Points on a hilly landscape, in no order, each with its height.
A climber steps from a point to the highest of its 2 nearest points, and stops where none of them is higher. Distance is the straight distance between rows; heights are no part of it.
Q3: [122 148 127 119 129 128 136 140 179 134 167 146 152 108 126 132 107 129
 161  68 145 162 105 147 116 101]  height 174
Q748: [110 151 133 138 148 168 112 115  94 104  87 109 119 157 144 132 147  73
 108 164  99  76 125 139 132 119]  height 424
Q755: [116 109  84  85 133  88 142 166 180 173 169 119 195 114 138 112 130 157
 129  49 136 173  88 102 109  91]  height 236
Q865: [137 103 120 140 123  97 109 105 106 139 120 131 147 113 154 147 104 109
 123 112 143 141 129 146 115 157]  height 498
Q797: [135  80 152 166 109  61 122 104  90 171 127 131 186 140 173 104  91 135
 122 141 109 168 177 122 165 193]  height 489
Q509: [ 83 120 154 184 119 117 110 118  91 131 101 130 175 179 183  65 125 101
 110 166  77 109 132  94 150 107]  height 173
Q148: [124 162 144 109 148 154 141 140 190 137 132 108 140 125 116  81 157 142
 156 110 128 143 105 128 136  54]  height 319
Q770: [129 135 121 119 137 127 109 125 117 129 118 120 139 127 133 136 123 108
 126 120 130 119 116 142 103 122]  height 450
Q108: [ 98 135 147 157 126 144 104 129  81 124  91 113 153 182 159  76 145 101
 104 174  82  78 120  95 145 103]  height 211
Q438: [151 164 148 103  78 147 144 186 139 113 167 162  98 137  99 153 135 169
 170 123 140 124 143 107 161 152]  height 38
Q137: [134 158 129 113  87 179 153 175 132  86 175 179  76 134 107 212 129 139
 136 118 147 112 136 144 133 164]  height 87
Q645: [100 172 138 136 111 182 154 156 197 107 184 180  87 103 107 160 117 135
 170  81 139 153 127 178 135 100]  height 101
Q961: [165 122 145 134  75  87 122 168 105 146 153 158 161 140 122 109 106 188
 173 128 141 149 155 101 169 165]  height 343
Q158: [152 127 174 132 111 116 142 123 167 115 147 149  84  79  91 111 117 183
 184 130 147 179 159 121 139 148]  height 59
Q919: [113 140 123 129 107 105 125 145 128 163 132 111 190 154 148  36 137 182
 145 121 122 151 103  88 174  76]  height 437
Q7: [146  85 145 148 113  76 118 102  99 157 122 132 156 120 166 148  91 116
 127 135 129 158 163 141 143 197]  height 548
Q450: [157 150 153 131  92 143 135 166 123 113 143 152 106 140 106 121 134 167
 182 151 126 131 158 114 171 152]  height 15
Q12: [146 109 132 143  94 101 114 146  73 134 124 127 176 170 144 109 130 144
 106 152 112  93 125  91 140 155]  height 527
Q578: [114 157 114 130  89 185 137 166 120  91 179 190  88 143 132 217 124 128
 113 123 138 109 142 179 146 158]  height 114
Q673: [118 164 123  98 170 159 147 148 207 118 146 115 116 112  98 137 151 117
 127  86 134 139  99 131  92  70]  height 143
Q394: [105 159 128 129 100 135 118 161 114 137 122 113 178 175 150  75 140 136
 123 140  90  98 105  78 146  90]  height 413
Q122: [120  67  91 134 142  68 113  94  97 180 110  99 171 115 152  76 113 121
 113 109 139 156 116 119 121 123]  height 534
Q781: [ 99 180 120 143 105 206 140 161 121  93 170 183  78 143 147 197 123 109
 123 126 127 102 134 191 154 128]  height 154
Q486: [145  93 157 132 161 101 140  78 174 133 120 120  91  51 104 110 113 140
 159 117 145 187 148 138 107 133]  height 112
Q28: [145  77 109 134 116  66 124 109  93 175 121 118 162 114 151  82 109 152
 133 121 138 160 136 111 137 149]  height 480
Q95: [142 104 130 118 171 100 131  90 113 146  78  73 103 107 119  70 157 154
 143 170 138 149 149 104 147 114]  height 473
Q908: [ 67 146 125 152 146 160  90 108 112 117  95 119 160 159 178 112 128  58
  91 145  94  89  92 142 119  81]  height 407
Q778: [135 120 110  82 166 101 159 135 159 166 127  82 151 117 105  56 171 192
 141 122 140 163  90  94 150  54]  height 204
Q868: [146 157 127  99  91 141 145 169 147 110 167 154 106 128 103 188 129 143
 144 100 152 124 119 117 121 150]  height 63
Q250: [ 76 125 125 162 159 129  94  83 112 146  90 106 164 144 182  95 121  56
 101 137 100 121 115 145 126  92]  height 331
Q467: [106 163 136 158 132 167 118 136 147 130 130 139 134 135 158 112 123 101
 162 121 115 130 125 167 141  95]  height 312
Q297: [ 91  72  91 126 183 115 104  80  88 151  55  50 126 131 143 118 140  60
  70 158 114  90 136 118 119 122]  height 357
Q252: [142 106 121  99 193 118 151  99 206 112 129 101  74  50  40 119 128 146
 106 109 150 145 120 121  62  95]  height 78
Q294: [121 142  93  76 103 104 137 177 139 149 142 114 177 146 142 131 136 147
 115  87 121 119  88  88 118 118]  height 301
Q236: [131 121 135 136 162  98 133  95 106 156  84  81 130 122 137  40 152 164
 148 174 122 160 145 102 175 103]  height 521
Q894: [171  94 105  83 118  85 134 143  94 134 116 112 113 125 101 150 134 154
 110 127 148 104 120 102 102 164]  height 207
Q79: [127 120 164 176 102 113 124 135 119 142 137 163 145 134 164 123  93 130
 174 141 115 158 172 144 178 175]  height 256
Q971: [127 157 140 129 141 162 135 126 168 120 131 127 115 118 124 112 139 117
 161 110 135 141 127 150 122  90]  height 370
Q61: [103 169  93  95 154 168 116 134 127 108 102  97 128 154 130 149 147  80
  88 126 116  77  85 134 102  85]  height 610
Q616: [ 87 170 100 110 152 160 113 132 150 117 131 119 146 143 151 146 133  78
 105  96 127 111  77 156 105  77]  height 517
Q164: [126 151 119 129 154 165 136 100 151  73 126 133  33  94  87 195 125  98
 105 124 154 133 136 162  76 146]  height 276
Q42: [175 113 136 123 103 126 133 127 116  95 156 162  80 111 100 210 113 135
 121 137 160 122 147 144 101 205]  height 438
Q983: [175  87 138 144  90  97 122 137  93 135 147 166 155 136 139 189  99 151
 132 142 149 125 160 131 134 222]  height 494
Q804: [108 159 134 132 121 132 125 135 130 153 112 105 173 157 154  44 150 147
 142 144 109 132 108 102 158  63]  height 372
Q672: [103 175 135 158 102 184 124 155 134 123 147 167 122 151 154 131 121 113
 160 128 106 109 133 168 160 104]  height 246
Q636: [167  68 122 144  89  78 111 133  68 145 138 158 186 157 139 166 109 166
 109 142 130 101 143 103 131 211]  height 536
Q809: [132  82 119  98 209 105 149 102 190 139 118  88 100  67  64  88 141 147
 114 107 152 165 110 129  83  66]  height 55
Q677: [124 135 127 108 181 142 141 118 172 144 113  88 145 118 113  72 159 128
 130 110 133 141 106 128 114  40]  height 277
Q663: [ 88  98 127 142 168 132 100  78  81 133  52  67 144 153 158 107 146  59
  77 179  86  73 139 106 133 121]  height 305
Q428: [128 157 142  98 180 163 166 132 233 111 143 120  99  84  69 115 151 135
 120  95 137 148 105 126  89  62]  height 118
Q70: [162  99 115 113  75  64 127 152  89 169 151 137 171 134 130  97 109 193
 146 121 148 145 136  90 153 157]  height 391
Q742: [151 120 151 162  91  96 121 140 114 146 139 152 156 125 147 107 101 158
 168 131 133 160 153 124 160 158]  height 299
Q737: [125 134 111  95 132 111 141 152 187 152 165 124 166 108 123 119 125 155
 148  64 147 166  97 117 109  86]  height 206
Q338: [136 127 132  95 180 123 153 119 179 152 120  91 131 101  90  56 166 177
 136 127 148 163  99 111 137  46]  height 238
Q649: [160 100  98  86 137  87 129 127 120 125 124 106  95 102  94 167 127 139
 103 106 153 115 115 118  75 151]  height 186
Q891: [137 120 150 144 135 158 130 111  83 102  92 118 103 169 127 172 161  97
 105 199  84  68 176 134 147 188]  height 328
Q875: [128 160 155 154 112 163 135 148 159 122 145 163  98 121 133 103 125 149
 203 136 120 156 165 158 175 121]  height 17
Q120: [169  98 114 119  99 120 113 138  65 115 130 146 152 172 120 198 133 140
  80 145 127  66 124 116 112 196]  height 250
Q652: [119 129 130 160 119  86 123 118 116 163 119 118 184 140 159  22 118 170
 152 138 120 167 130  97 182  95]  height 510
Q93: [111  84 138 171 114  75 106  90  83 167 116 132 192 143 193  96  98 112
 106 133 109 146 140 119 143 164]  height 429
Q336: [ 90 177 118 129 150 189 108 127 122 103  98 109 130 167 149 128 144  59
 102 143 102  74  96 151 123  78]  height 511
Q176: [155  78 113 130  77  80 112 149  70 148 141 141 194 158 139 136 110 168
  96 133 121  94 117  86 129 178]  height 578
Q90: [141  94 130 118 173 100 131  87 153 135 112 101 104  77 101 117 119 120
 140 115 150 157 131 139  85 123]  height 138
Q75: [143 145 120 109 139 141 143 120 162  88 142 127  59  90  70 175 127 130
 120 105 151 130 121 134  73 137]  height 310
Q539: [161 104 121 106 105  76 126 139 103 157 128 117 145 118 126  93 127 177
 146 125 146 147 131 101 142 138]  height 432
Q782: [152 114 163 137 132 108 140  99 189 121 145 143 104  55  90 100 112 174
 175 111 151 191 144 137 118 127]  height 84
Q954: [155 134 129 119 115 153 144 127 124  71 141 159  45 116  89 217 130 119
 103 139 154 113 145 146  96 187]  height 412
Q418: [ 86 134 124 173 135 127 101  98 115 145 119 129 182 136 191  97 100  72
 125 119 110 141 110 155 132  95]  height 271
Q80: [181  97 108  94  95  98 129 153  85 130 131 134 139 144 111 178 127 157
  99 130 142  93 118 100 107 184]  height 226
Q136: [151 148 157 116 110 153 150 126 161  93 142 147  45  90  68 138 143 151
 156 136 143 138 149 131 118 145]  height 356
Q718: [ 87 110 140 152 143 135 102 106  67 119  70 101 151 182 158 106 155  72
  69 181  74  57 118  98 133 113]  height 258
Q631: [165 138 142 100 115 137 156 131 151  89 136 131  44  85  56 162 135 149
 131 130 145 123 137 114  86 158]  height 334
Q263: [ 94 171 128 162 104 200 133 159 113 108 159 185 110 152 161 168 119 107
 136 140 102  92 140 179 173 121]  height 182
Q795: [131 158 122 109 142 154 129 135 141 116 116 110 113 131 117 135 137 111
 132 120 131 113 113 130 108  99]  height 411
Q115: [170 105 133 135 105 118 124 127  91 109 146 162 121 136 122 210 114 130
 116 148 148 111 154 144 126 216]  height 464
Q402: [ 99 177 103 113 130 164 121 152 153 111 156 143 144 144 146 175 120 100
 118  95 134 122  91 157 112 105]  height 446
Q15: [116 168 116 104 171 173 145 131 198  97 146 119  86 118  89 168 135 101
 110  91 139 131 100 147  77  81]  height 171
Q596: [113  50  63 134 140  59 106  91  83 174 114 106 179 121 158 110  99 101
  85 102 142 134 106 128 104 141]  height 592
Q39: [109 179 102 106 167 185 136 130 165  75 138 120  62 132 103 193 144  87
  93 106 145 113 103 161  76  95]  height 205
Q939: [140 134 140  89 176 139 157 116 210 107 131 111  76  70  39 106 144 152
 121 121 148 148 119 113  91  85]  height 96
Q993: [127  64  93 130 146  79 105  99  89 158 104 107 150 113 150 147 103 100
  95 112 143 132 122 135  99 160]  height 542
Q488: [137 164 173 142 129 158 143 140 168 121 133 145  88 107 108  81 145 169
 197 146 134 169 161 134 172 106]  height 12
Q275: [157 141 171 136 114 126 134 129 142 115 133 135  87 108 107  99 136 171
 187 152 139 164 165 118 159 142]  height 39
Q489: [116 165 116 118 145 189 137 121 134  71 128 141  46 125 106 200 143  85
 102 130 143 113 128 171  94 124]  height 244
Q774: [125 128 147 142 153 149 122 104  88 117  78  95 114 155 131 126 157  86
 111 199  86  85 163 119 150 150]  height 367
Q504: [163 102 131 131 108 142 122 122  76  97 120 154 129 175 115 204 150 135
  89 173 116  61 155 126 130 207]  height 275
Q23: [105 124  79  86 114  98 138 172 150 171 157 115 206 127 154 111 134 141
 123  65 125 141  77  88 111  97]  height 267
Q107: [111 136 166 193 106 130 126 137 107 139 124 163 151 157 178 103 103 119
 156 168  81 139 181 139 183 162]  height 210
Q363: [139  84 104 108 168  87 120 100 121 138 105  99  98  96 104 146 114 111
 111 116 154 138 124 130  80 139]  height 162
Q537: [138 156 114  90 101 133 133 168 122 124 139 121 143 155 125 153 139 138
 120 110 126  99  97 105 123 131]  height 341
Q714: [125 151 141 146  86 124 117 160  85 129 122 133 168 184 146  80 133 150
 129 160  90  94 126  84 160 120]  height 468
Q917: [ 96  91 132 187  94  88  93 110  87 157 136 153 212 155 197 103  85 111
 100 119 114 141 118 123 134 148]  height 385
Q890: [116 121 119 147 149 101 119  94 111 168  93  87 167 134 153  19 142 153
 138 148 118 163 127 105 169  80]  height 590
Q785: [111  84 118 121 171 107 115  74 101 156  71  60 125 121 143 120 132  76
  99 152 118 116 150 119 124 139]  height 395
Q524: [154 137 156 134 116 157 149 121 134  89 133 149  38 103  92 176 135 117
 147 150 142 131 164 150 122 176]  height 383
Q807: [108 169 112 108  99 147 117 165 130 121 151 142 157 159 147 162 119 111
 115 110 124  97  87 134 127 117]  height 388
Q498: [112 166 152 150 102 182 148 156 174 119 168 190  85 113 124 137 112 142
 191  96 131 150 147 171 165 112]  height 61
Q988: [140  82 129 114 159  89 126  87  90 154  71  76 110 111 126 102 140 121
 121 163 125 139 158 107 137 154]  height 434
Q280: [163 100 147 133 134 138 134 106  81 104 112 138 103 154 124 203 154 108
 101 187 112  87 171 140 133 218]  height 298
Q700: [125 149 140 127 121 145 142 142 197 113 174 160 113  92 101 155 108 141
 157  80 155 163 114 151 110 110]  height 142
Q412: [ 89 132 128 184 105 119  98 125 113 146 144 165 199 143 195 106  87 109
 132 113 113 147 118 149 143 125]  height 322
Q283: [101 170 115 138 126 215 148 139 134  83 157 163  50 124 130 196 136  98
 126 124 132 113 137 190 126 116]  height 200

Where does a climber stop that starts at each point below?
Q90: Q61
Q108: Q890
Q79: Q596
Q252: Q176
Q700: Q61
Q136: Q176
Q809: Q176
Q107: Q596
Q504: Q61

Call two points neighbours if one is among the 2 nearest of the other. Go from one point of each pair to the other, from neighbour to neighbour, staying as high as possible. Name the lowest point that can't be avoided.
Q176, Q61: Q781
Q7, Q61: Q418
Q7, Q596: Q865
Q890, Q176: Q804

For each start below, name every point that the climber comes to, in order.
Q283: Q489 Q164 Q75 Q631 Q136 Q524 Q954 Q42 Q115 Q983 Q636 Q176
Q645: Q700 Q3 Q737 Q755 Q23 Q294 Q537 Q807 Q402 Q616 Q61
Q450: Q275 Q158 Q782 Q486 Q90 Q363 Q649 Q894 Q80 Q120 Q504 Q280 Q891 Q774 Q748 Q336 Q61
